Each row is a point on a landscape with many valleys, with its height.
A ball rolls from a point to the lowest of its 2 nearest points, and stops where none of them is lower. Distance is the straight distance between rows; heights are no part of it.
vufut: -29  -6   2 -13   9   6   8   7 -12  -6   6   1 -31  27  -1 -11 -13  11  38  -1 -15  -3 -17  -5  19  18  59  11 -19   4  14 -18  15   8 -10  29  11  -8  54  -4 -29  45  13   7   2  42 -25  -5  17 -38  -5  -5 -31   5  16  27   5  (h 6.29)
fetob:  16  12 -26   1  -4  10 -11  -9  -1   2  23 -16  21  17 -16  -5 -11  -9 -35  10   3 -20  33   7 -24 -11 -33  24  14  -2 -16 -11  -6  -4  27 -15 -17 -14 -50  -4  31 -30 -20  -8  13 -38   9  38 -15  27  23  30   6  19  24 -28   5  (h 3.17)
sor:  33  27 -19  -8  12 -12   6 -18  -2  -4   1 -29  19  27 -14 -11  10 -32 -36  17   1  14  31  30  13   4 -33  17  59  -9  20  17  22 -10   7 -32 -13   1 -17  -7  36 -21 -12 -13  -6   4  20  27 -27  38  21  29  20  28  -1 -23  16  (h 1.36)
soso: -49   1  36 -23  19  -6  24   3 -25  10   2   9  11  12   6 -26 -24  13  20 -25 -14 -25 -13   2  29  47  39  43  -9  -3 -20   5  24   4  26   3 -21 -26  47  16 -28  14  -3  27  27  26 -66  30  37 -12  -5   6  -9 -14  23  16  -5  (h 6.74)
riso:  15  24 -55 -12  18  -1  -7 -10   6 -14  17 -41 -22  20 -11   0  20 -35  10  40   0  34  15   5   5   6  25  -9  17 -14  28   0  31   2 -26   6  21   2  -3 -28   3  24   2  -9 -20  50  13   6 -38  -5  -7   5 -11  35  12  -5  38  (h 5.61)
Des:  31 -13  41   9  -7 -14  21   6   5   5 -33  34  30 -14  10   6   2   2 -22 -24  27  -9 -15  27  24   6 -45  16  30  23  -5  16 -12  -8   1 -35 -10  16  -4  21  26 -25   2  -3 -10 -18  26 -22  29  33   1 -10  29 -23 -44   5 -23  (h 3.50)
sive:  10 -14 -10  -4   1  14 -37 -19 -10   0  61   1 -25   6 -18 -47 -30   1 -22  24 -11 -45  17  -9 -51 -38  -9  22 -19 -48  -3 -44 -18 -19  36   4 -26 -52 -53 -10  10 -21 -19 -30  32 -37   1  17 -30 -12  30  10  24   4  42 -39  16  (h 7.24)
niku: -26   2  16   2   2  -3 -23  -4  -5 -11  27  10 -51  -1  17 -22 -26   5  41  -9 -20   2 -31 -44  -6 -25  39  -5 -32 -40  16  -6 -16  -5   6  19  13 -33  18 -14 -39  30 -13 -12  20  11 -36 -18  -5 -46   4  -1  -2  -6  15  11   3  (h 6.98)
feve:  17 -10 -36   9  -7  24 -33  -8  16 -12  18 -14 -58 -11 -18   7  21  -6  10  32   2  24   1 -25 -30 -44  11 -47 -25  -6  26 -15 -13   0 -28  28  39  14 -15 -22  -3  25   5 -19 -26  -3  30 -28 -31 -23  -3 -22 -14  16  11  -6  34  (h 7.59)
sug:  41 -18  23  -2  -5  19  16  -5  -2  -2 -29  10  22  -1 -12  -7   5  11 -29   8  26  -9   7  53  38   9 -32 -16  51  29  33  -1  15   1 -13 -34   7  25  28  18  25   4  17  12 -34   2  44 -20  32  19  13 -24  14 -14 -38   8  -5  (h 1.55)
Lufi:  -9   5 -19  14 -11   4 -23   0   2   5  39 -10  -2 -12  11   4 -17   7   0   1 -17  -9   7 -31 -37 -31  -1  -3 -41 -16 -15 -15 -28  -4  11  16   6 -16 -50  -7  -1 -15 -20 -16  22 -32 -12   9 -18 -13   2   7  -7   8  28 -10  -2  (h 5.04)
bug:  15  27 -80  -1  26   8 -14  -5   0  -4  14 -62  11  24 -14  18   9 -19 -20  43   9  25  41  11 -13  15   4  -2   2  12  -2 -13  34  -1  -7  -1  23   4 -33 -12  14  -6  -1   0 -14  18  20  44 -58  10  -8  18  -4  45  40 -25  34  (h 5.11)
Koto:   7   9 -38  26 -23 -11   5  12  13   7 -14  -7  56 -31  19  37  20   2 -25  -5   3   3  21   8 -12  -1 -49 -27 -11  25 -27   3 -15   8  -9  -3   8  37 -64  14  24 -44   6  14  -9 -40  22   6  -2  39 -10   0  -3   0  -9 -11 -14  (h 4.65)
Nedi: -32  13 -53  18  -4   5 -16   5  -5   9  38 -30   0 -13  14  24 -11  17  11  16 -20  -2   5 -41 -49 -22  18 -15 -67  -1 -32 -21 -21   2   6  32  18  -7 -57 -10 -11 -15 -12  -1  21 -31 -25  27 -34 -23  -6   3 -23  11  53 -11   3  (h 5.40)
mada:  14 -13 -14  -2  -5  13 -40 -13  22 -23  19  -1 -80  -6 -15 -10  22 -19  27  23  -7  33 -12 -29 -14 -44  27 -33 -14 -27  41  -5 -16  -3 -27  30  28  -5  10 -28 -15  38  -1 -28 -13  16  14 -44 -23 -36   4 -16  -2  15  -4   1  33  (h 7.41)
robu:  -2  15 -71  12   5  12 -11  -1  -1   0  19 -46  -4   8  -5  28  10  -5  -3  34   0  22  21  -9 -23   2   7 -16 -28  16  -6 -14  12   3 -15  17  25  14 -43 -11   5  -3   3  -3 -11   1   9  25 -39  -5 -13   4 -20  30  30  -6  25  (h 5.52)
dovi: -32   8  27  -4   9  -8  -7  -4 -28  -5  25   2   2 -10  23 -30 -29  -7  12 -23 -19 -20 -14 -29 -19  -9   9  24 -30 -50 -30   4 -12  -8  39  -3 -13 -47  -8   0 -26 -14 -28  -7  43 -12 -57  40   2 -16   9   9   4 -10  39  -8 -17  (h 4.29)
femiv:  36 -19   3 -13  -1  45 -30 -12  -6   2  23   7 -38  11 -55 -44 -17  22 -42  33  19 -38  28  15 -19 -39 -21   4  14  -6  40 -58  -8 -14   3   1  -2  -9  -8 -14  16  20   4 -25  -2 -18  46 -26 -10 -22  30 -21  23   0  11 -14  37  (h 6.80)
zeso:  18 -18   1  -5  -2  53 -11   3 -21   1  11   6 -29  22 -43 -30 -26  35 -25  20  16 -42  23  19  -2 -19   2  12  -1  13  33 -53   3 -10  10   8   3  -7  16  -6   5  23  16  -1  -5  -1  25  -7   8 -25  14 -13  -8   0  18  -1  14  (h 6.64)
lep:  11  -5 -14  35 -30  -9 -16  12  22   1  -1  21  11 -48  17  36   9   6  -1 -22  -1  13  -3 -36 -32 -46 -41 -41 -32   7 -13   2 -44   6 -12  11  21  19 -48   1   7 -29   1 -14  -9 -42  24 -29  -8   4  -9  -6 -10  -7 -22  -3 -13  (h 3.94)
maniz:  43  -1  20 -11  -1   8   7 -14   1  -4  -7   0   1   6 -23 -18   0 -14 -36   3  17   4  16  28   9 -16 -38   2  53  -3  35   6  -4  -7  -1 -27   1   3  -5 -11  34 -12  -6 -19 -11  -6  35 -19   1  10  23  -3  25   1 -24  -6  16  (h 2.98)
levek:   8 -24  46  -5   4  24   2 -12 -29  10  13  24  -1  20 -26 -37 -42  35 -27 -22  17 -45   0  12   1  -4 -13  37   1 -10   9 -20 -12 -18  36 -14 -29 -36   9   0  15 -13 -12  -2  18 -22 -16   9  42  -4  23   0  15 -22  12  -9  -4  (h 2.62)
Gaf: -48  -2 -33   3 -15   9  25  27  -5  17 -27 -20  22  -2   7  48  14  33  11  12  -9  -2   2   3 -16  34  37 -30 -48  50 -39 -16   7  24 -19  41   8  38  -8  18 -28  11  30  41  -7  -7 -14   2   3  -3 -23 -11 -31  -2  19   6 -18  (h 5.84)
kina: -10 -16 -10   1 -11   3  12  14   9   3 -34   3  12  -6  12  33  28   6  16  12   0   7  -4  26  21  27  17 -38  -1  40  -8   3  20  16 -36   5  14  45  24  16  -5  16  27  28 -30  13  20 -16  20   7 -21 -19 -21  -6 -30  20 -21  (h 3.35)
fak:  14   6 -43   6  -4  19  -8   2   2  13  11 -15  42  13 -18   6  -8   8 -53  17   4 -20  49  19 -21  -9 -46   9  15  20 -16 -19   2  -3  24 -16  -7   5 -56   3  34 -36 -11   7  -2 -44  28  40 -18  34  20  14   0  23  25 -35  -1  (h 3.56)
fur:  -4  29 -48  -3  16  -5   0  -3  -7  -1  13 -41  27  26 -10   9   7 -10 -20  19  -1   4  35  12  -1  27  -2  25   6  11 -20  -1  27   1  14  -4  -4  -6 -29  -2  13  -9  -8   8   1   6  -2  50 -22  19   1  31 -10  38  34 -12  10  (h 4.57)
vok:   7 -14  36   0  -4  16  18   5 -11  13 -14  19  27  13 -17 -13 -18  31 -33 -21  22 -37   7  28  20  16 -25  34  13  23   1 -12  -3  -5  24 -23 -26  -4   0  12  24 -15  -6  12   3 -32   1   7  40  23  16  -1  13 -18  -2  -1 -12  (h 3.19)
fuge:   1   9  40 -11  15  -8   9 -21 -20  -5  15   5  -4  22  -6 -32 -24 -12  -8 -19   4 -12  -8   7  12  13   4  56  17 -33   0  23   5 -13  35 -15 -40 -42   8  -4   9 -16 -28 -11  30   2 -36  24  13   3  21  28  17   1  11  -1   2  (h 3.98)
badot: -26   2 -48   0  -4  37  21  25 -11  15 -17 -32  19  17 -13  34  11  30  -8  33   4  -8  19  19 -10  33  30 -22 -36  57 -22 -28  21  10 -18  23  15  34  -6  16  -8   5  35  40 -17   4   2  17 -12  -5 -19  -8 -39  11  30   0  -4  (h 6.10)
ditu:  38  -5   5  -1  -1  19   5 -11  -4   8  -9  -1  24  11 -23 -13  -3   5 -47   9  16 -16  29  31  17  -5 -42   4  45  18  23 -10   6  -7   6 -26   1  11  -8   3  33 -12   2   0 -19 -15  39  -4  11  20  26 -10  11   0 -15  -8   4  (h 2.43)
Keva:  -2   7 -40  27 -28   0 -12  11  11   7   2  -7  32 -31  12  45  12  12 -15  -9   0   2  14 -18 -37 -27 -39 -30 -35  18 -29  -9 -31   7  -4  12  14  26 -68  -1  12 -36  -2  -1  -1 -49  20   3 -10  16 -11  -4 -16   2   7  -8 -16  (h 4.33)
somu:  40  19  -1  -1  -9 -29  -5 -17  24 -11   2  -2 -14  -8   9   2  22 -40  -7  -2   3  32  -2  -9 -12 -32 -36   0  32 -40  24  27 -17  -8 -12 -13  -7  -2 -25 -19  18 -20 -12 -41   5   0  13 -26 -34  14   7  12  23   9 -32  -8  12  (h 6.57)
Gos:  -9 -22  10   6  -4 -28   3  12  25  -3 -40  22   5 -29  32  39  31  -9  35  -9   1  15 -23  10  23  21   9 -41  10  27 -16  21  11  20 -32  -5  14  41  38  18 -14  18  29  23 -27  23  26 -33  14  13 -33 -19  -1 -23 -57  19 -29  (h 2.57)
kizad:  24  31 -29 -17  15 -18  -6 -23  16 -16  19 -32 -25  17  -6  -6  13 -39   0  23  -5  32  14   2   6  -6  -1   6  31 -32  29  14  18  -4 -17  -1   2 -11 -16 -27  10   3 -11 -30  -6  34   9   0 -43   6   6  17  14  35   5 -10  33  (h 6.03)
daduf:  39   6  27 -10  10 -27  13 -13   9  -5 -25  12  -4   2   9  -6  21 -30   2  -7  10  23 -17  24  37  12 -18   7  60  -7  29  35  14  -5 -14 -32  -5  14  36  -3  16   7   5 -11 -23  35  25 -33   7  14  -5  -1  15  -3 -53  12  -1  (h 4.51)
lor:  13  -2 -21  34 -15 -30 -13   3  40 -11 -20  11  -6 -47  24  46  48 -24  33 -17  -3  57 -23 -33 -12 -31 -21 -62  -7  -3   0  41 -24   8 -30   6  26  33  -9  -3   2 -11   5  -7 -25  -2  28 -32 -21  12 -28  -8  -3  -6 -47  -4 -13  (h 2.70)
paza:   2  -5   5  -4   1   6 -34 -16   6 -19  34   6 -78   2  -2 -29 -12  -6  32  13 -12  15 -22 -36 -16 -41  38 -11 -21 -39  38 -10 -18  -7 -10  34  13 -22  15 -30 -27  36  -8 -27   7  14  -7 -45 -24 -45   7 -10   8   6   6   4  27  (h 7.22)
gole:  29   2 -46  15  -4  -5 -19 -17  28 -14  -2 -24  -9 -19  -1  16  51 -31  20  21   8  58   3 -10  -4 -29  -5 -76  13 -15  29  29   8   9 -47   5  29  24   3 -12   9   5   3  -7 -43  25  35 -17 -26   5 -13 -22  -6  17 -21  -8  29  (h 4.41)
Zab: -12  11 -14  11 -13  -7 -15   1   7   0  18   3 -11 -19  16  17  -2   2  21  -9 -13  13 -10 -38 -27 -25   4 -11 -35  -7  -6   2 -30   3  -6  24  13   5 -27  -9 -14   2  -7 -13   8 -17 -13 -11 -18 -17  -9   3 -14   5   3   1  -4  (h 5.36)
biz: -17   1   4   4  -2   9 -16  -3 -18   3  34   0  -3  -4   4 -17 -30  13  -2  -8  -9 -29   6 -22 -26 -17   3  14 -30 -27 -17 -16 -16  -5  26   8  -9 -33 -25  -6  -9 -17 -22  -7  32 -24 -36  24  -1 -12  14   5   0  -3  35  -8  -7  (h 4.72)
div:  32  14  16  11 -14 -39   5   0  25 -10  -8  17   9 -19  29   8  15 -28  -1 -27   1  32 -17 -16  -3 -21 -39  13  18 -23   1  37 -24  -8   2 -24 -12   2 -26  -7  17 -31 -11 -30   9  -8   8 -18 -17  19  -2  21  24  -2 -41  -5 -13  (h 6.81)
Mubu:  29   6 -16  -8  12   3  21  -9  -7   0 -20 -16  25  20  -3  -2  22 -16 -12  27   8  12  17  57  48  37  -4 -22  58  21  25   9  51  11 -21 -28   7  31  36   7  22  12  15  22 -38  41  29   2   6  17  -3 -14  -3   8 -25  11  12  (h 3.11)
Ton:  32  26 -31 -13  23  -8   9 -19  -5  -2  -5 -36  23  29 -13 -10  19 -30 -20  25   0  20  33  41  32  23 -11  -3  60   5  24  15  48   4  -8 -33   2  13  11  -5  26  -5  -1   2 -27  38  28  21 -17  28   5   7  13  26  -5  -6  22  (h 2.71)
tefat: -32   9   9  -8   5 -32  30  10   2  11 -12   4  28  -3  22  19   8   0  17 -15 -13   1 -14  12  16  50  22  20  -4  16 -28  18  11  17   5   9 -10   6  12  12 -22   8   5  19  13  13 -32  12  15   5 -21  13  -3  -8  -6  17 -17  (h 6.42)
seru:  35   9  -6  -9   9   8  -6 -23  -2  -1  19  -9   4  27 -27 -25 -13 -18 -46  21   5  -8  32  25 -17 -18 -32  32  44 -16  13 -10   5 -16  23 -20 -26 -22 -30 -10  36 -29 -24 -21  13 -23  17  24 -25  28  40  27  27  22  17 -33  18  (h 2.55)
Munos:  22   2  28  21 -13 -33  -4   9  22  -5 -12  34   3 -35  25   7   4 -15  12 -34   9  18 -28 -34  -8 -29 -36   2  -1  -9  -2  26 -39  -5  -2 -10   0   3 -12   2   1 -19  -4 -25   6 -16  11 -35  -6   3  -9   6  16 -17 -45   5 -17  (h 6.97)
dubaz: -31   6  64  -5  19 -30  15   6  -8   0  -4  31 -11  -8  36 -30 -30  -9  31 -41 -18  -2 -45 -35  11  12  22  33 -10 -46 -16  27 -11  -6  29 -15 -17 -42  37   1 -33   8 -15  -5  38  20 -57   4  11 -24  -3   9  14 -27   2  16 -20  (h 6.72)
sopi: -38 -26  -2   4 -13   3  -6  11  15  -5 -37   7 -44  -1   4  43  26   4  54   4 -20  31 -31 -30   3  -7  62 -57 -33  33   1   1   6  23 -44  39  31  36  56   3 -27  46  28  24 -29  25  12 -26  19 -23 -23 -20 -43  -6 -13  13 -14  (h 4.28)
demin: -39   2  12 -11  -4  -7  24  21 -10  27 -11  -3  41  -3  10  13   0  30   1 -16  -8 -23   4   9   0  51   9  20 -22  31 -39  -4  10  16  18  13 -18   7   1  24 -20  -6   5  34  16 -14 -42  24  24  11  -8   7 -10 -13  16   9 -24  (h 6.13)
fazi:  28   7 -52   1  12   7 -19 -15  21 -21  12 -36 -30  -2 -17   3  39 -30  14  39   5  55   9   3   5 -17  17 -59  20 -15  40   9  22   3 -44   3  28  19  20 -19   2  22   4 -10 -45  41  38 -10 -36  -6  -8 -24  -9  26  -1  -6  47  (h 5.01)
fud: -25  13  30 -16  12 -44  23   2   9  -2 -10  21   0   6  25   4   8 -18  33 -23 -18  21 -24  -8  31  36  30  37  15  -9 -12  32  12   4   4  -3 -13  -9  45   1 -24  24  -3   0  13  38 -29  -5  14  -4 -18  14   2  -8 -19  28 -12  (h 6.02)
Zesot: -10 -11  23 -13   5  14 -15  -6 -21 -10  29   9 -36  17  -6 -39 -34  10  12  -2  -1 -22  -9 -16   1 -14  28  19 -13 -26  17 -21  -9 -12  10  15  -1 -33  16 -11 -18  20  -6  -9  19  16 -24 -12   6 -37  10   0   1  -3  20   9   5  (h 6.75)
Sumuk:  -5   5  14 -12  11 -23  11  -2   8 -10  -9   6 -18  15  10   0   8 -18  31  -4  -7  24 -21   7  34  19  28  16  25 -11  20  18  14   2 -10  -1   5  -2  43 -15  -7  30   3  -3  -8  44  -4 -18  14 -13 -16   6 -12   0 -21  25  -2  (h 5.59)
favur:  25  15  33 -22  18 -11  16 -27  -6  -8   4   2 -17  33 -14 -31  -4 -26 -13  -2   9   5  -5  23  20   1  -9  50  50 -31  28  20  10 -15  14 -20 -28 -28  15 -19  20  -4 -20 -26  18  12  -9  -2  -4   9  20  29  23  11  -6  -4  11  (h 4.55)
lotig:  -6  -6 -13  34 -26 -23 -11  15  33  -5 -21  18   1 -49  25  49  28  -1  26 -22  -4  32 -15 -37 -22 -33 -21 -53 -29  21 -18  24 -31   7 -27  15  26  33 -21   1  -8 -11  11   0 -20 -22  22 -35  -7   4 -25 -14  -7 -15 -36   3 -22  (h 3.40)
nezu: -10   2 -12 -17  10   9  12   9  -8  -4  -4 -10 -14  27 -10   0   1   4  17  12  -5   2   0  19  30  34  35  15   9  19  17 -12  28   7 -15  15   8   7  39  -8 -11  40  16  15 -10  43  -8   1  11 -18  -8  -1 -25   9   2  26   3  (h 6.00)
Mebet:   5 -28  50 -10   9  23 -14 -14 -39  -4  28  17 -25  20 -31 -60 -50  27 -21 -10   9 -52   3   5 -10 -20  -1  34   4 -42  12 -28  -7 -26  44  -8 -39 -60  10  -4   6 -13 -15 -11  34 -16 -22  13  29 -18  38   1  22 -21  30 -17   5  (h 3.10)
zuzu: -43  12  37 -13  12 -26  22  -1 -23   3   0   5  41 -10  20 -13 -11  -8   0 -32 -18 -13 -14  -4  -1  33   0  43 -10 -20 -57  28   1   2  47 -14 -32 -35   4  25 -20 -27 -25  15  45 -12 -72  57  27  19   6  32  13 -12  27  -9 -15  (h 2.48)
kuni:  51  -6  13  -6  -8  10 -10 -15  12 -15  -7   7 -17 -10 -18 -17  16 -21 -19   9  20  18   2  13   9 -30 -31 -29  49 -13  49   7  -1  -5 -24 -14  12  13  14  -9  19   5   6 -27 -23  11  41 -42  -3   1  14 -16  22  -1 -33  -2  19  (h 3.60)
vunul: -24 -11 -20   3  -2   8 -14   9   7 -12 -12  -4 -44   3  -1  29  17   5  47  10 -16  33 -20 -33  -5 -17  57 -45 -32  16   9  -7   3  15 -38  36  37  17  34 -12 -23  40  21  13 -25  22   5 -22  -3 -32 -17 -16 -35   3   2  11   7  (h 4.79)
Dizet: -32  -5  19   9 -19   3   8  22 -15  20   1  13  49 -24  16   5 -20  34 -17 -32  -4 -43   2  -9 -30   6 -23  13 -39   4 -50 -12 -25   3  37   2 -20 -10 -32  27  -7 -40 -13  19  32 -50 -35  40  31  20   7   7  -1 -19  26 -10 -24  (h 5.68)
Taf: -10  -7 -13   0 -10   3  16  12  -1  11 -31  -6  31  -9   6  28  19  12  -1   2   2  -6   9  27  14  30  -7 -16  -7  42 -18   2  11  12 -15   8   6  36  -3  18   3   2  18  24 -16  -2  12  -1  11  19 -20 -10 -12  -6 -18  14 -22  (h 3.81)
vileb:   4   8 -23   2  -3   7   5   6   2   5  -8 -14  20   2  -5  19   8   1  -8  12   0  -2  18  15  10  17 -14  -9   8  27  -5  -3  11   1 -12   6   9  23 -15   3  14  -4   8  11 -10  -3  14   5  -2   9  -6  -4 -13   4  -4   1  -4  (h 4.17)
zozur:  22   8  -4 -11   4 -21   4 -14  15 -13 -11  -7 -16   6   2  -3  26 -37  14   8  -2  44 -10  11  30   6   1  -9  42 -16  33  29  11   0 -26  -6   5  14  28 -16   5  22   4 -13 -21  47  19 -21  -3  -1 -11   1   3   6 -35   8  15  (h 5.06)
goda: -31 -12  14  -8   5  26   1  11 -26   1  14   4 -23  23 -11 -29 -32  32  19  -2  -8 -33  -8 -10   9   6  49  12 -32   0  11 -26   8   0  14  22   4 -22  37   2 -32  30   7  16  17  24 -35   3  20 -35   3 -13 -25  -6  36  20   2  (h 6.54)
Bav: -30 -20   8   5  -7 -26   1  19  25  -1 -39  20 -11 -19  29  45  26  -3  53  -7 -13  33 -27 -23   8   7  38 -46 -15  20 -16  17   2  16 -33  20  22  33  46   7 -28  30  24  21 -19  27   7 -34  12 -11 -32 -15 -18 -20 -39  19 -23  (h 3.48)
Kir: -21   3  53 -10  14 -18  13  -9 -28   0   5  11  23  11   4 -25 -17  -8  -9 -36  -1 -13 -13  10  10  26  -3  58  10 -31 -34  25   3 -14  55 -32 -47 -43  12  16  -2 -30 -29   2  36 -11 -60  46  34  26  21  34  24  -6  20  -8 -14  (h 3.33)
befa: -41 -10 -10   5 -12  11  12  23   0  15 -18   0   0 -13  12  37   5  28  25   0 -11   1  -9 -18 -16   1  29 -35 -44  38 -28 -10  -8  13 -30  31  15  29   6   8 -30  18  23  26  -9 -10 -11 -12   8 -14 -20 -11 -32  -9   8  15 -17  (h 5.56)
Nur:  17 -12  -5 -12   5  19 -31 -27  -2  -4  54  -1 -43  14 -35 -49 -23  -7 -24  33   3 -37  16   3 -34 -33  -5  28  -8 -43  20 -42  -9 -18  21   6 -17 -42 -33 -21   2  -4 -19 -30  25 -14  10  -1 -34 -21  29   5  27   7  26 -27  29  (h 7.11)
banu: -30  -7 -12  14 -14   6 -12   9   4   0  -4   7 -23 -21  15  29   2  24  34  -5 -17  12 -16 -38 -19 -19  31 -33 -46  17  -6  -3 -21  15 -25  36  27  11   2  -6 -25  19  12   2  -4 -12  -5 -20  -2 -24 -10  -9 -32  -5   6  13 -10  (h 5.27)
mas: -60  14  23  -5  17 -11  12   3 -30   4  10  -2  19 -14  25 -27 -22  -8  19 -29 -29 -18 -14 -20  -3  24  22  24 -32 -38 -44  15  -3   2  41   3  -7 -37  10  13 -36  -6 -20  14  45   6 -80  58  13 -14   3   7  -1 -13  47   0 -17  (h 3.61)
Salet: -18  -9 -37  -3  -4  56   3  24 -13  16  -5 -21  17  26 -31  11 -12  38 -30  29  12 -34  36  24  -4  25  19   5 -28  50  -9 -48  25   4   7  12   6  12  -6   6   6   8  24  35  -7  -5  -1  32  -8  -8 -10  -2 -32  11  41  -4  -1  (h 6.31)
kago:  -1  19 -43   0   4   6   9   5  -4   5  -7 -35  39  17 -11  11  11   2 -23  16   0  -6  37  25  15  29 -15   5  18  29 -16  -2  23   3   3  -4  -2  20 -29   6  26 -14   4  25  -8  -2   9  41  -9  25  -3  14 -10  23  11  -7   4  (h 4.15)
nepit:  19  -8  19  -1   1  10  20  -1  -6  12 -24   8  35  10  -9  -1  -3  12 -42 -11  11 -20  17  35  27  17 -42  23  32  28  -1   4   6  -6  15 -30 -17  13 -12  17  36 -26  -1  12  -8 -29  17   9  25  40  16   0  20  -8 -22 -11 -11  (h 3.00)
fodes: -10 -15  68  12  -4 -22  16  20   4  11 -30  53  15 -23  25   0 -20  28  16 -39  15 -23 -41 -15   7  11  -4  22  -9  10 -15  11 -21  -3  11 -14 -14  -5  26  30 -26   1   2   2  15 -12 -12 -28  40   4 -11  -9  16 -39 -32  23 -36  (h 4.85)
virit:  31 -10  48   4   5 -28  19  -1  12  -2 -35  36   8  -9  19   2  11 -20   1 -24  20  14 -31  16  35   9 -26  17  44   2   5  33  -4  -8  -7 -38 -12  11  27  10  12  -2   5  -5 -15  12  23 -40  23  22  -8  -6  31 -20 -60  14 -22  (h 4.00)
pono:  31 -15  18 -20   2  35 -31 -23  -1 -13  36   9 -60  13 -45 -55 -21   1 -26  35  12 -37  13  10 -18 -39  -1  17  11 -31  44 -41 -10 -17   2   5 -15 -25  -3 -15   5  14   1 -36  13  -8  29 -28 -14 -37  31 -15  33  -1   9 -12  42  (h 6.93)
fese: -30  10 -64  12  -4  16  -6  15  -3   8  16 -42   3   3   1  37   2  18  13  22 -12  11   9 -26 -37   1  29 -25 -59  24 -32 -21  -5  14 -12  32  20  13 -41  -5  -6   2  10  10  -1 -21 -13  18 -34 -20 -20   5 -35  23  49  -4  15  (h 5.74)
godu: -25  -6  58  10  -7 -17   9  22 -10  14  -4  38  39 -38  32  -7 -30  23  -1 -49  -1 -32 -25 -29 -16   3 -21  23 -35 -14 -45   8 -37  -8  37 -16 -27 -24  -6  26 -20 -35 -17   3  35 -43 -41  20  32   7   5  -1  18 -36   6  -6 -31  (h 5.38)
safu:  35  19  -9  -9  -1  -7 -11 -25  16 -10  22 -17 -26   4  -8 -16   7 -36 -12  18  -1  17  11   3 -12 -27 -22  11  27 -40  28   6  -5  -9  -8  -2  -5 -11 -28 -21  19 -12 -18 -40   7   4  20  -7 -39   9  17  13  23  23  -8 -14  24  (h 6.33)
Mape: -19  -8  63   5  -4  -9  14  17 -13  13 -12  41  22 -20  23 -13 -31  22   1 -46   7 -28 -30 -18   0   9  -7  27 -15  -7 -20   9 -22  -7  26 -15 -23 -24  16  20 -13 -14  -7  -2  26 -25 -34  -2  38   6  -2  -8  18 -39  -6   9 -33  (h 5.13)
kofa:  -3 -13  -9  -7   6  52  -2  11 -21   3   3  -7   2  36 -43 -23 -31  39 -31  21  15 -44  28  24  12  12  15  27  -4  32  15 -47  21  -3  19   4  -2 -12  15   5  11  14  16  22  -5   0   6  24   3  -8   2  -7 -17   4  30  -1  12  (h 6.49)
nozi: -34  12  45 -12  23 -34  27  -2 -12   3   6  18   8   7  21 -19 -12 -13  27 -36 -18   3 -30  -5  26  41  30  48   7 -27 -20  33   8   3  27  -9 -21 -29  42   4 -25   8 -14   2  33  28 -59  15  19 -12  -5  18   8 -16   5  20 -10  (h 6.41)
rozod:  18  -3 -38  24 -11 -17 -18  -6  37  -6 -19  -9  -1 -34  12  38  58 -24  36   2   5  63  -9 -15   3 -19  -1 -96   2   1   4  39   2  20 -53  -2  24  36  11  -2   6  -2   9   9 -47  19  42 -21 -13  10 -27 -27 -14   4 -40  -2   3  (h 3.68)
Deko: -28  -5   4   2 -19  16  20  27  -8  28 -12   4  46  -9   6  17 -13  41 -26 -15   5 -42  17  11 -16  22 -16   9 -30  33 -38 -19 -10   8  17  10 -11  10 -30  28  -2 -24   5  27  13 -39 -17  25  28  23   0   2  -8 -11  16  -7 -25  (h 5.89)
lesa:  12 -21  63  13  -3 -30   8  18  21  -6 -35  58   2 -22  27   8  -2   1  15 -35  23   1 -45 -16  16   8  -7  17  13  11  -8  26 -16  -5  -2 -21  -9   7  39  21 -15   6  10  -4  -1   4  13 -50  28   7 -15 -10  22 -32 -60  25 -31  (h 4.49)
Bute:  26  -8   9 -14   9  17  18  -5  -7  -2 -25  -1   8  19 -17 -11   7  -1 -14  18  15  -3   8  50  49  18  -3 -11  47  28  37  -3  35   2 -14 -21  10  30  46   9  15  20  21  19 -38  30  33 -11  24   5   5 -22  -2   1 -29  16   3  (h 2.38)

Two balls start at each pair of points below. Name the first point that both come to, or write never.
div, daduf => never
demin, nozi => virit
vufut, tefat => Sumuk
fodes, fud => virit

Where does a ball stop that starts at each point below?
fese => zuzu
Zab => zuzu
Nur => banu
sive => zuzu
